A landscape with many valleys, sampled at points; each row gives a point and its height.
A ball rolls from a point to the lowest of its 5 nearest points, and stops where none of them is lower. Distance is the straight distance between rows; heights are no part of it.
J918 (h 697): [189 136  75 121 116 154 131 115 113 214 140 140 101  95 116 104 171 135
 109 144 100 151  56 121  91  95 110 125  73 156  74]
J125 (h 138): [ 76 100 178 104 161  96  87 156  75 186  86 124 139 127  84 165 147  70
  79 174 105 101 104 140  88 140  85 127 102  99 115]
J313 (h 183): [135 129  93 111 130 110 145 148 179 124 136 155  43 116 131 122 174 140
 108 139 119 131 135 116 163 126  84 113 140  99 184]
J114 (h 174): [120 104 102 158 122 171 116 114 141 106 118 179 140 116 107 110  87 130
 143 118 206 159 127 131 146  85 192 154 115 148 136]
J308 (h 210): [128 115 198 117 152 108 110 138  91 157 102 120 159 116  92 112 106 124
 115 147  58  83 129 134 109 157  44 100 102 104 171]
J799 (h 142): [123 110  70 163 103 177  77 126 153 133 134 167 103 160 122  97  58  99
  70  86 132 216 113 101 160  89 129 112  92  87 142]
J202 (h 181): [100 140 122 116 155 107 138 152 123 106 137 153 106 138 169 128 158 133
 133 109 134  78 127 157 119 146 118 118 150 150 240]
J72 (h 234): [128 110  58 134  30 148 133 157 186  58 157  84  72 167 142 106  84 163
 134 160 141 180 141 128 181 135 170 189 165  94  89]
J307 (h 400): [121 129 154 144 168 129 132 108 135 146 133  86 153 111 146 124 122 102
 131 111 140 122 154 122 121 124 169 137 138 144  80]
J776 (h 141): [134  92 137 115 121 107 115 139  42 106 142 173 174 105 130 207  88 131
  77 135 104  58 101  89 154 169  38 163 101 113 200]
J823 (h 212): [139 119 149 156 127 114 147  95 124 102 155  49 166 165 176 129 114 129
 187 112 117 116 159 131 128 167 160 143 196 128 111]
J365 (h 182): [125  94 159 137 180 102  92 126  69  74 161 134 173 138 169 175  94 119
 121 104  95  79 127 115 139 183  76 123 150 122 176]
J475 (h 383): [105 109 134 147 159  80 100  98 134 134 116  88 164 116 143 148  94  77
 111 128 159 110 130 118 138  67 144 141 132 148  63]
J142 (h 347): [121 138 167 120 189 126 142 140 115 135 133 127 132 124 138  98 154 117
 138 117 103  99 129 151 109 156 112 118 143 131 177]
J735 (h 190): [139 155  86  97 119 114 125 148 178 143 123 161  33 124 121 127 179 135
 108 149 111 121 119 114 159 126  72 104 134 100 182]
J401 (h 269): [ 76 124 140 135 164 181 131 138 121 126 140 163 164 117 123 161 113  76
 165 125 199 127 138 130 162 114 190 166  89 138 176]
J289 (h 192): [147 137  85 121 126 122 159 148 174 107 132 155  75 116 129 110 164 144
 126 134 149 166 155 109 164 124 130 130 144 132 159]
J22 (h 57): [162 160 156 111  74 165 129 116 120 144 137  73 147 154 108 110 141 189
 142 122  46 115 144 129  66 129 106  83 146 136  44]
J137 (h 409): [153 157 132 125 128 105 147 138 127 135 118 132 112 143 122  98 145 173
 135 112  87 100 143 134 100 132 100  83 148 135 165]
J763 (h 217): [137 137  67 172  82 162  57 108 163 132 140 125 101 178 151 106  49 116
  91  76 115 212 112 112 158  98 139 120  90  79 118]
J691 (h 211): [128 130 108 161 125 151 101  82 144 115 118 156 149 106 107  99  59 136
 149 119 179 143 114 148 157  75 208 151 125 156 113]
J801 (h 207): [ 91 101 129 146 123 179 144 160 129 158 129 228 163 135  92 153 131  96
 122 131 175 156 121 127 161  93 173 142  82 125 176]
J564 (h 236): [118 112 121 129 133 149 153 141 173  84 128 169 109 107 132 113 143 143
 138 110 195 167 144 119 163 126 177 144 118 128 157]
J806 (h 85): [103 126 143 139 169 119 104 124  88  96 161 136 147 151 181 156  96 101
 115  97 113  73 139 119 148 191 100 109 151 140 208]
J132 (h 139): [137  83 168 112 127  54 107 136  74 101 110 146 157  96 121 187 114 146
 109 151  86  77 108 117 139 148  35 156 101  95 175]
J898 (h 257): [105 102 175 140 198 100 103 131  88 111 134 107 160 126 161 157 141  96
 124 115 121 109 127 122 126 157 102 135 140 125 136]
J274 (h 206): [125 123  66 138  83 101 158 140 185  74 145 123  61 132 146 110 120 153
 156 147 161 169 160 117 176 141 170 164 168  99 134]
J164 (h 143): [122  98 102 145 119 168 129 134 135 126 119 198 147 125  95 122 103 124
 118 119 194 181 131 111 148  85 157 138  94 137 143]
J29 (h 258): [146 120 166 107  76  47 103 124 100  79  84 106 181  77 122 173 144 175
 141 113 102 152 102 141 119 117  74 148 109 125  94]
J477 (h 193): [ 99  93 179 117 157  62  91 146  87 140  91 116 174 114 126 175 144 101
 101 125 105 135 137 106 102 122  77 125 119  92 100]
J610 (h 249): [135  97 182 122 161  72  97 126  94 113  97 109 174 105 131 170 133 138
 130 133  93 133 115 116 123 147  56 129 142 100 125]
J589 (h 346): [159 163  97 120  83 147 168 134 152 109 147 110 100 150 125  87 129 176
 128 131 132 153 136 128 116 122 175 120 131 156  63]
J203 (h 373): [163 167  83 147 102 161 129 111 137 145 137 118 143 128 116  89  96 165
 118 136 158 135 112 140 111  99 187 136 113 172  47]
J426 (h 194): [133 109 182 135 166  87  93 121  68 108 136 120 161 128 142 146 112 137
 138 122  88  88 130 114 133 166  65 117 141 105 183]
J135 (h 264): [ 62 119 143 137 164 134 114 132 109 166 128 143 160 115 112 179 116  48
 137 152 177 103 123 144 143  90 178 158 111 139 127]
J867 (h 149): [ 95  75 177 125 164  73  93 151  73 114 112 152 155 125 113 174 117  89
 101 154  79  93 111 122 118 161  65 146 106  92 155]
J733 (h 188): [133 111  77 120 124 132 132 129 202 121 135 148  47 121 121 131 151 137
 121 132 133 142 154  82 181 137 104 136 143  63 187]
J152 (h 158): [127 106 157 143 150 104 105 129  65 125 139 137 175 133 153 157  87 122
 107 125  79  65 111 101 140 173  63 119 137 106 207]
J348 (h 507): [122 122 148 139 142 111  99 106 120 178 106  79 155  98 130 145 109 100
 115 126 137 119 124 118 116 102 133 123 147 143  54]
J853 (h 378): [147 154 153 103 133 104 141 155 112 167 111 161 105 134 103  92 147 178
 105 137  65  89 111 143  78 140  68  62 123 130 185]
J682 (h 389): [110 126 141 111 168 149 151 141 143 121 120 155 116 112 136 111 170 122
 132 118 158 134 142 151 125 134 149 140 130 145 179]
J571 (h 197): [143 115 175 130 143  97 110 124  75 135 124 117 153 119 119 128 104 139
 134 121  74  95 113 128 130 163  63 123 138 109 178]
J778 (h 208): [113 111 132 157 168 123 158  76  91  75 162 111 148 148 197 155  99  91
 170  86 133 114 159 113 137 180 143 137 187 140 150]
J738 (h 482): [128 130 165 118 155 109 100 115 112 172  99  88 166 103 119 135 138 116
 120 121 111 126 135 122 109 124 107 116 140 115  73]
J283 (h 303): [ 80 128 152 135 200 164 128 129 112 123 148 118 151 114 154 157 130  65
 145 119 175 113 132 138 143 134 167 162 113 142 156]
J993 (h 309): [135 141 116 124 134 163 141 128 142 158 111 160 130  89 110 115 119 115
 123 111 177 147 129 142 116 116 161 139 115 159 106]
J267 (h 254): [100 106 128 159 139 143  79  69 141 102 127 137 155 102 120 120  56  85
 159 121 190 112 124 159 159  62 208 164 131 151 118]
J219 (h 299): [170 173  80 111  84  97 151 147 163 126 136 121  44 156 126  94 173 170
 113 147 102 112 124 113 133 123  89  96 153 139 126]
J468 (h 627): [155 136 171 119 109 130 119 110 119 150 124  64 143 133 104 123 128 158
 157 125  67 115 140 126  94 156 103  91 171 110  91]
J451 (h 402): [163 108 139 124  97  65 115  90  76  64 122  96 161 109 132 173 109 172
 171 117 101 107 115 116 158 151  74 153 174 105 118]
J409 (h 260): [135 122  59 132  40 136 167 150 191  67 169  88  56 170 134 101 116 160
 124 161 126 143 155 118 169 125 148 165 161 115  91]
J201 (h 772): [154 135 111  98 128 160 141 127 125 193 120 182  86  92 103  97 183 121
 103 140 126 171  90 128  94 120 111 104  85 150 110]
J34 (h 467): [150 145 148 133  91 109 130 102  97 130 121  86 149 166 112 105  99 170
 171 124  84  98 146 118 117 141  80 106 157 128 174]
J269 (h 199): [122 101  74 142 121 128 136 140 191  74 132 143  70 134 135 113 119 149
 134 115 161 185 163  87 191 132 149 153 142  60 166]
J557 (h 291): [151 139  89 134 122 156 176 134 158 127 128 140 103 113 122  99 134 147
 131 130 162 172 130 123 141 129 157 133 116 140 102]
J424 (h 393): [157 131 166 116  93  91  96 122 109 108  74  58 166 121  98 166 126 176
 151 141  87 116 121 104 134 145  62 124 159 108  82]
J606 (h 255): [133 152 165 136 147 109 126 147 101 147 113 130 145 142 136 108 110 143
 108 120  93  69 122 133 101 160  65 111 124 117 228]
J49 (h 180): [112  86 179 125 178  74  99 131  81  92 109 124 168 125 149 191 129 126
 127 127  97 102 127 121 117 164  71 138 135  96 143]
J102 (h 173): [ 55  93 170 118 162  68  89 174  70 151 111 128 172 153 127 196 152  68
  99 166 118 113 115 147 114 137 106 144 109  99 125]
J234 (h 317): [108 127 140 121 159 168 150 148 128 125 122 172 137 121 111 132 147 108
 140 125 191 140 143 130 139 108 175 144 104 124 166]
J659 (h 252): [112 118 177 111 172 116 118 143  94 150 122 149 134 140 130 115 118 124
 105 140  91  74 124 150 109 170  78 103 117 117 213]
J140 (h 221): [137 139  81 133 100 111 179 131 178  76 145 111  75 143 149 109 144 168
 155 130 144 146 149 127 158 132 165 147 160 128 145]
J288 (h 302): [152 153 115 128 125 150 165 113 137 138 133 113 130 110 125  93 112 149
 127 112 171 145 125 138 118 109 188 131 132 163  83]
J315 (h 223): [157 127  84 144  97 169 101  92 142 139 124 185 124  99  91 103  85 139
 119 130 158 167 104 129 145  81 166 130  92 161  88]
J58 (h 484): [150 145 140 127  97 124  97  92 131 193 108  66 156 102 117 146 127 125
 108 121  90 120 123 113  81  98 112  99 115 126  29]
J906 (h 501): [161 150 116 101 130 151 151 130 137 152 114 135 108 100 114  93 161 141
 130 130 135 143 126 134  97 122 137 111 119 158  78]
J387 (h 416): [ 67 107 153 152 156  89  97 122 121 155 115 113 155 123 121 168 117  35
 109 153 172 113 123 136 148  79 132 142 121 148  84]
J740 (h 394): [ 99 135 153 128 171 154 146 140 133  90 165 158 137 121 160 141 159  94
 161 105 174 114 145 156 152 148 169 146 129 144 196]
J910 (h 50): [122 159  90 106 131  79 154 159 154 124 115 153  85 132 159 107 148 162
 128 133 120  77 123 139 129 130  94 103 156 128 224]
J127 (h 408): [ 85 126 166  97 164 165 141 152 107 173 113 148 126 112 113 138 159  77
 128 146 160 117 129 152 109 120 141 133 120 137 143]
J352 (h 241): [ 63 117 168 115 202 116 101 169  84 123 148 132 164 142 150 198 152  58
 129 149 123 100 129 137 134 172 122 150 124 124 150]
J324 (h 314): [107 116 183 110 175 104 102 137 108 174  97 100 150 100 120 143 137 107
 121 125 105 111 131 131  80 129  90 113 131 105  96]
J256 (h 395): [ 95 124 175 135 184 109 105 129 120 156 100 103 165 109 129 152 123  71
 111 127 153 110 127 129 108 101 127 125 141 128  95]
J261 (h 287): [139  99 148 137 143  88 105  98  69  77 138 112 166 133 168 182 101 138
 154 100  95  99 132  93 148 176  75 134 174 112 159]
J293 (h 261): [ 60 117 143 151 161 167 125 129 121 157 145 178 158 145 101 198 121  54
 167 156 180 118 134 137 166 112 196 163  84 134 172]
J457 (h 235): [140 147 117  99 136 116 157 143 166 120 123 167  78 108 121 110 193 145
 131 130 125 137 133 139 120 140 119  96 133 140 184]
J847 (h 312): [158 143  60 149  66 166 101  85 152 107 138 164 138 135 108  90  60 177
 122 139 165 178  94 145 143  97 189 133 133 157  81]
J538 (h 233): [ 77 112 171 129 130  61  86 120 101 162  88 112 168 120 121 170 154  60
  88 137 145 132 117 127 108  87  74 103 118 122  83]
J915 (h 263): [110 141 156 101 166 122 148 147 142 129 124 154 115 131 152 109 156 128
 130 117 113  85 119 162 107 149 115 106 128 138 212]
J157 (h 119): [168 118 125 106 109  56 125 122  52  83 123 146 163  69 109 194 102 164
 118 152 108  78  98 129 145 139  46 180 108 131 175]
J85 (h 262): [ 64 102 134 163 142 169 140 141 125 148 138 214 169 164  73 184 104  74
 153 144 192 141 130 125 158  95 194 151  80 127 176]
J787 (h 23): [154 143 147 119 151 135 144 123 139 129 125 106 117 124 133  94 150 146
 140 129 110 115 152 131  96 143 121 102 158 126 116]
J706 (h 28): [ 73 115 198 107 195 118 103 165  80 167 109 143 145 137 110 151 165  87
 111 172 103  96 112 161 105 165 100 122 117 112 159]
J804 (h 308): [136 154 144 103 157 110 143 154 144 143 109 162  91 127 122  89 164 150
 107 132  98 110 122 144  89 151  97  88 124 134 182]
J831 (h 219): [143 135 111  84 122 118 134 150 152 165 117 187  50 132 115 101 195 139
 101 145 100 144 101 123 115 137  66  76 112 127 150]
J101 (h 399): [150 120  56 159  72 166  65  96 158 105 131 182 139 164 124 108  49 158
 109 121 147 203 101 121 163 106 163 122 112 136  96]
J86 (h 283): [130 135 122 164 138 136 132  94 131 125 127  87 167 115 140 112  60 122
 134 122 173 107 148 145 145 104 210 154 126 157  67]
J237 (h 266): [129 140  93 131 111  95 175 137 156  91 135 110  91 149 163 107 148 167
 161 121 126 108 157 134 126 127 141 116 170 147 168]
J924 (h 248): [121 122 194 108 162 114 106 134  94 183  83 112 131 105 103 131 127 112
 104 133  79 120 126 123  86 135  86 109 130 109 103]
J542 (h 245): [ 89 100 129 160 135 169 127 123 119 144 125 196 154 143  78 169 110  75
 147 148 183 131 122 138 161  77 196 154  85 136 164]
J277 (h 11): [164 120 153 114 105  51 107 107  63  66 116 116 157  82 113 187 115 169
 147 139  95  90  96 128 144 136  55 169 127 128 133]
J99 (h 259): [121 115 163 122 104  67  81 105 126 173  85  97 167 114 125 152 132  96
  93 126 121 141 111 115  91  81  75  98 116 135  53]
J16 (h 618): [196 156  77 123  88 163 133 110 119 193 147 111 123 122 127 106 146 172
 105 158  87 131  69 124  98  97 143 112  70 163  20]
J46 (h 247): [167 162  80 122  98 125 165 149 173 111 131 118  60 141 128 104 155 161
 135 139 118 132 144 130 137 130 130 111 151 133 139]
J439 (h 203): [144 138  88 106 103 154 134 137 170 144 128 150  51 108 109 117 166 130
  86 129 110 177 128 114 147 136  81 112  97 102 131]
J893 (h 539): [179 169 125 119  66 134 132 132 134 148 138 108  98 175 101 105 159 196
 132 102  60  93 135 141  73 117  87  74 151 135 118]
J797 (h 545): [187 160  58 126  81 166 144 130 130 167 149 119 106 129 115 103 145 154
 107 141 116 172  75 123 133 109 132 117  74 164  49]
J183 (h 519): [176 162 113 116 114 138 166 136 130 156 123 138  86 120 103  94 176 160
 123 120  95 134 118 133  85 121 110  86 123 150  97]
J435 (h 159): [120  97 111 128 121 154 122 156 182 123 132 172  80 115 121 133 145 111
  87 120 154 193 152  82 158 121 115 134  94  72 155]
J14 (h 46): [105 114 192  85 168 137 130 146  86 177 101 140 114 123 108 115 154 101
  98 161  89 104 113 156  70 166  93 102 116 106 145]
J371 (h 179): [117  93 176 116 112  61  77 142  86 148  70 115 176 111 123 175 136 100
  97 135 104 146 115 111  91 105  65 114 107  98  87]
J64 (h 330): [163 165 157 122  96 111 138 150 109 157 114  99 139 142 103 100  99 182
 144 113  73  79 132 120  97 141  49 101 133 124 198]
J233 (h 304): [147 144  83 126  55 124 193 144 167  82 163  96  89 186 132  71 154 167
 141 145 116 115 153 136 124 128 156 130 166 139  92]
J664 (h 352): [ 86 130 144 118 180 141 134 142 111 110 155 154 129 142 172 126 147  93
 134 119 133  78 142 171 131 164 133 129 130 146 229]
J803 (h 348): [149 104 170 113 123  70  91 104  85 103 104  85 167 118 123 164 113 173
 158 127  86 110 124 119 140 141  63 135 148 102 126]
J772 (h 189): [110 109  92 123 138 140 148 145 167  75 142 177  96 124 154 138 155 143
 146 109 164 143 143 119 171 128 154 154 128 117 202]
J311 (h 166): [ 82  85 176 114 110  53  88 154  72 159  65 130 168 134 110 183 153  77
  81 146 110 133 111 117  99  94  76 123 107 118  88]
J560 (h 305): [106 128 151 129 190 144 145 122 120 130 131 114 147 111 143 125 124 102
 150 121 154 120 136 147 128 128 160 147 129 137 126]
J605 (h 270): [110 110 155 137 189 133 136 109 111 100 154 107 163 121 171 138 118  98
 150 106 144 111 154 130 137 140 165 143 148 137 135]
J167 (h 30): [145 149 151 130 131 125 145 117 138 141 121  84 143 135 124 106 124 147
 157 120  87 123 158 126  99 148 126 114 155 127  91]
J522 (h 536): [139 151 154 109 159 133 138 126 134 173 114 125 122 113 106  96 157 135
 125 121 103 116 123 148  69 155 117  96 130 134 106]
J458 (h 376): [ 67 126 164 110 180 173 141 158 113 151 130 160 145 124 131 176 167  63
 150 152 161 118 123 147 139 145 159 153 104 129 167]
J956 (h 439): [180 124  60 154  61 164  85  99 147 144 136 143 111 145 130 113  85 143
  98 131 117 201  77 109 161 100 125 121  67 127  96]
J150 (h 469): [137 117 170 134 124  95  98 111 119 123  98  77 177 105 112 168 144 139
 138 119 114 140 132 104 121 129  86 126 147 106  62]
J698 (h 546): [154 157 151 114 129 140 131 125 106 170 116 120 119 123  93 103 152 160
 134 123  71 114 117 140  62 152 101  74 125 140  92]
J321 (h 396): [164 152 109 120  42 160 164 138 159  92 174  88 106 198 125  85 153 185
 128 138  79 103 158 147  87 116 130 105 154 149  74]
J326 (h 315): [ 88 126 152 119 138 173 149 154 117 173 123 213 141 124  93 168 152  81
 142 153 182 129 127 131 132 112 174 140  98 142 155]
J211 (h 185): [ 51 124 178 110 195 134 102 161  87 160 120 140 159 137 121 177 165  59
 125 165 123 104 115 147 124 159 133 139 124 121 150]
J338 (h 164): [156 114 176 126 132  83 110 121  76 126 112 108 155 112 105 140  94 151
 127 146  72  85 124 101 146 154  27 129 137 100 162]
J484 (h 692): [163 166 123 128 122 157 118 106 130 193 119  93 142 121 103 114 128 147
 115 123  96 119 122 124  71 116 128  97 120 140  18]
J643 (h 334): [164 162  68 116  62 137 160 147 166  94 159  91  63 157 112  93 160 182
 122 143 112 143 146 131 133 137 137 130 128 131  75]
J878 (h 375): [153 150 137  89 126 129 148 137 128 168 129 157  81 105 103  85 189 141
 111 131  73 136  94 137  81 152  85  78 114 139 120]
J602 (h 324): [151 160 110 113 122 106 145 147 146 138 116 150  77 142 109  85 183 162
 131 128  82 110 121 130  88 132  80  71 129 136 137]
J845 (h 148): [119 100 176 132 153 103 108 152  64 141 129 149 168 117 127 168  92 129
  68 152  84  59 100 108 142 158  39 134 111  98 208]
J235 (h 129): [117 114 152 155 150 114 169  87 123  68 174  81 155 137 186 122 103 114
 174  84 147 126 157 115 145 176 180 165 178 142 113]
J576 (h 397): [120 133 162 124 184 137 147 118 124 132 132 102 142 118 148 104 136 122
 155 122 127 119 148 143 107 143 149 118 138 137 131]
J670 (h 300): [135 137 133 129 138 121 182 127 149 101 138 110 117 129 144 103 147 142
 159 112 134 131 157 149 123 146 159 119 144 141 147]
J665 (h 316): [158 153  56 126  48 166 145 150 158  79 154  88  93 155 142  89 111 171
 100 159 140 177 120 118 136 121 168 144 118 144  42]
J729 (h 244): [115 118 137 144 145 151 119  98 135 142 120 133 148  97 128 119  77 109
 145 129 185 125 132 147 141  77 196 150 112 154 105]
J718 (h 198): [125 123 146 150 155 130 166 107 133  95 140  91 134 119 177 106 108 119
 173 101 173 119 151 137 140 151 198 164 138 139 135]
J185 (h 377): [148 142 151 145 130 133 142 108 145 143 121  68 172 123 140 129  99 137
 147 109 140 125 155 115 110 116 170 127 155 138  63]
J198 (h 573): [176 170 132 116 103 138 143 124 124 141 136 102 118 149 101  89 161 179
 147 118  69 106 144 148  83 134 110  83 143 139 109]
J683 (h 336): [ 94 103 129 108 148 159 153 165 154 114 132 191 111 114 139 136 187 116
 122 135 156 129 132 139 141 133 153 135 114 120 196]
J531 (h 204): [160 125  85 134  98 168 118 121 136 149 120 175 107 103 107 111 133 131
  99 128 175 185 103 101 153  98 132 120  73 148 103]
J405 (h 479): [154 148 126 131  88 149 174 118 154 119 153  69 146 180 134  88 130 175
 151 123 110 120 160 138 102 141 159 116 159 137  83]
J270 (h 337): [ 94 123 160  94 176 146 136 145 108 170 115 172 114 115 108 112 177 101
 116 148 130  99 121 166  92 149 117 122 124 136 159]
J276 (h 242): [162 136  76 125  86 156 135 136 164 131 140 126  90 113 122 116 126 140
 103 119 142 201 116 103 154 118 124 127  90 124  94]
J160 (h 191): [ 97 129  68 181 122 165  63 135 161 147 125 137  79 164 138 106  44  98
  83  80 131 196 132 113 132  95 150 130  86  58 138]
J954 (h 171): [117  97 102 133 116 181 122 164 150 163 120 210 101 137 100 140 147  90
  79 121 167 194 133  93 153 113 122 121  73 108 146]
J230 (h 537): [164 162 123 131  77 114 156 126 135 124 124 106 108 187 120  91 137 185
 155 114  88  88 149 133 102 124 106  79 157 140 141]
J386 (h 424): [191 156  73 126  56 173 153 137 147 128 160 100  99 140 133 102 129 177
  96 141 115 163  94 119 125 105 157 129  88 163  39]
J747 (h 405): [180 132  61 157  58 162  89  91 151 130 143 139 125 147 132  97  75 160
 109 134 129 198  77 125 169  96 158 125  87 139  76]
J545 (h 282): [116 129 149 141 170 113 130 110 102  99 146 110 149 146 175 133 120 112
 166  97 105  88 150 136 129 159 115 114 164 137 188]
J112 (h 412): [ 86 154 124 138 167 144 104 142  93  79 182 158 145 155 201 172 124  66
 111 108 121  50 130 149 144 193 129 120 147 147 236]
J134 (h 432): [147 137 138 133 124 103 144 118 124 107 140  97 141 152 158  98 121 149
 171  97 116  92 157 148 117 133 125 113 165 138 173]
J727 (h 351): [ 87 111 143 153 164  87 109 115 119 115 123  88 171 119 161 153 107  77
 125 109 176 113 144 105 137 104 155 153 135 141  75]
J840 (h 267): [148 146  46 123  26 154 150 151 180  70 161  81  80 166 131 104 113 168
 114 155 141 176 124 132 157 124 156 177 138 120  64]
J363 (h 195): [136 126  69 131  98 108 139 137 197  94 146 125  53 138 137 139 134 162
 139 149 137 135 160  91 195 126 133 153 179  90 166]
J774 (h 496): [113 107 150 149 109  49 100 108 122 107  91  83 193 111 148 185 143 119
 118  98 143 153 127 107 123  91  98 140 141 116  58]
J888 (h 306): [151 137  58 153  44 151 113 122 159  93 129 126 118 153 127 102  80 166
 111 127 177 221 125 115 165 117 182 146 126 122  92]
J508 (h 281): [ 49 127 166  96 172 134 107 143  85 200  99 145 139 136  92 171 156  57
 104 185 116 111 118 155  98 130 134 134 109 120 121]
J447 (h 290): [165 139  65 114  52 142 162 139 175  84 159  91  59 167 123 103 137 160
 121 151 112 162 140 126 163 130 144 144 135 124  80]
J963 (h 363): [125 116 115 111 136 167 156 151 150 148 125 187 117 101 112 114 165 115
 124 124 161 174 124 135 131 118 140 124 108 147 145]
J472 (h 461): [161 155 116 133  86 155 176 116 137 128 141  80 128 156 122  78 146 182
 152 121  96 129 151 137  95 129 154 108 154 144  61]
J925 (h 256): [ 92 118 139 154 173 145 109 102 120 128 132 129 159 104 126 148  85  69
 149 131 198 117 134 145 161  90 181 170 114 151 117]
J312 (h 285): [ 53 122 162 124 175 124 126 147 104 175 110 135 153 113 124 169 148  46
 136 160 155 102 110 141 127 107 139 152 114 124 128]
J155 (h 689): [165 148  92 116 120 172 140 104 127 194 127 154 119  90 113 112 164 128
 110 136 130 157  74 125  98 108 135 115  87 162  68]
J368 (h 310): [ 92 127 152 131 185 158 132 104 115  77 168 125 140 124 179 153 133  66
 157 111 153 102 149 149 142 175 158 145 157 146 164]
J54 (h 240): [175 155  75 103  95 143 153 144 174 141 146 135  65 125 123 103 176 142
 113 141 132 182 120 114 146 132 116 111 107 129 111]
J948 (h 276): [128 113 105 144 102 126 196 113 161  80 173  76 138 162 155  94 112 142
 183  96 134 121 161 142 135 143 204 149 160 148 119]
J432 (h 326): [ 73 117 152 138 195 119 105 134 108 141 132 111 148 113 158 152 126  54
 134 127 164 107 140 121 136 123 155 153 130 135 118]
J696 (h 220): [154 131  81 145  69 148 126 151 184  95 123 121  88 132 128 100  91 162
 106 111 160 217 135  96 180 122 153 149 124  85 100]
J975 (h 80): [ 84  87 113 155 129 154 124 171 162 120 141 177 104 154 115 137 114 107
  92 103 169 200 154  83 161 114 143 127  97  90 172]
J96 (h 251): [ 93 134 114 122 152 128 145 142 149  83 147 175 113 132 179 137 164 117
 149 119 148  94 128 145 146 131 152 135 130 126 244]
J442 (h 388): [122 101 161 145 150  87 109 101 101  84 137  87 175 126 169 174 121 113
 160  98 136 128 132  98 134 143 111 138 167 104  91]
J63 (h 488): [147 145 162 131 144 125 137 115 126 135 124  85 143 136 128  98 130 140
 160 125 104 117 150 124  98 148 140 111 165 125 111]
J147 (h 253): [125 145 107 142 124 113 182 120 159  80 154 115 118 138 174 107 138 145
 183 102 144 117 157 147 131 136 170 149 162 152 170]
J344 (h 368): [152 144 104 143 111 148  93  76 147 170 148 129 135  96 112 118  89 136
 103 137 119 125  93 145 106  80 189 114 103 175  48]
J61 (h 86): [102  93  95 164 117 160 104 148 147 131 129 206 112 154 102 125  79  97
  81 112 173 198 128  80 156  93 136 122  81 109 149]
J7 (h 426): [157 146  42 156  33 163  93 105 156 107 145 126 125 160 136  99  69 181
 102 135 143 203  90 138 169 101 168 129 104 137  80]
J369 (h 529): [ 96 132 144  97 148 157 132 139 104 199  95 166 117 101  86 141 161  76
 108 167 151 119 105 157  90 118 136 136 109 149 134]
J953 (h 246): [128 133 126 146 161 149 135 110 129 110 125 104 148 110 146 102  96 125
 152 108 182 137 136 141 129 125 198 164 135 152 101]
J547 (h 670): [124 144 142  93 148 157 128 122  86 222  93 162 102  99  94 131 178 101
 100 163 113 118  85 150  57 116 112 102  96 131  86]
J530 (h 186): [171 115 142 113  75  46 112 107  96  59  92  81 151  91  98 185 117 195
 163 139  95 123 111 141 131 123  68 155 139 134 100]
J156 (h 636): [159 128 170 136 117 113 122 101 108 111 120  67 170 154 124 130 114 155
 174 122  86 111 144 117 127 152  98 115 181 115 131]
J335 (h 187): [138 120  87 130 108 167 122 133 195 124 143 130  56 124 114 118 101 133
 100 115 128 197 159  90 165 140 133 147 123  41 145]
J259 (h 298): [145 149  89 124  99 139 175 134 169  94 138  95 118 145 139  79 118 167
 149 132 156 143 156 140 120 122 202 148 146 156  91]
J928 (h 165): [129 131  94 119 126 112 155 143 189 103 135 169  63 120 153 127 174 144
 133 124 148 124 143 118 162 125 124 137 149 114 197]
J377 (h 553): [117 135 144 109 177 150 132 134 114 174 109 136 126  94 113 120 148 112
 121 125 140 116 126 142  93 126 138 106 121 140 104]
J92 (h 265): [100 108 136 134 161 162 126 125 121 167 110 161 141 104 103 127 116  72
 130 141 184 116 124 152 138  93 171 157 121 151 118]
J641 (h 659): [167 171 121 118 122 154 151 126 138 154 129 105 139 120 112 101 137 164
 132 129 118 123 131 134  89 134 141 109 126 154  57]
J595 (h 135): [106 138  85 129 135 100 152 135 172  88 132 170  85 124 174 133 164 138
 151 117 146 115 151 126 157 126 138 144 155 114 228]
J249 (h 559): [152 129 152 117  53 150 131 121 128 120 143  58 158 183 114 103 122 179
 167 125  76  97 167 146 103 127 118 112 180 124  97]
J459 (h 243): [123 122 163 142 165 107 118 115 102 115 135 113 147 152 156 131  99 139
 145 107  93  88 126 133 130 174  82 111 160 122 211]
J672 (h 250): [145 124 100 142 112 154  80  74 153 126 124 149 149  99 106 112  62 146
 126 141 153 129 101 158 143  80 203 136 123 159  90]
J351 (h 19): [114 109 137 172 146 114 145  92 125  80 161  76 177 139 181 139  76 100
 165  99 168 124 139  97 145 151 189 162 162 146  82]

Where does a ball stop that starts at each point below?
J288 -> J351
J738 -> J706
J58 -> J706
J442 -> J277
J34 -> J277
J135 -> J975
J283 -> J975
J659 -> J277
J610 -> J277
J324 -> J706
J368 -> J351
J85 -> J975

For each start below, name every point that the ball comes to, in order.
J993 -> J92, J729, J691, J114, J164, J61, J975
J763 -> J799, J61, J975
J672 -> J691, J114, J164, J61, J975
J293 -> J542, J801, J164, J61, J975
J256 -> J324, J477, J311, J125, J706
J538 -> J311, J125, J706
J127 -> J312, J211, J706
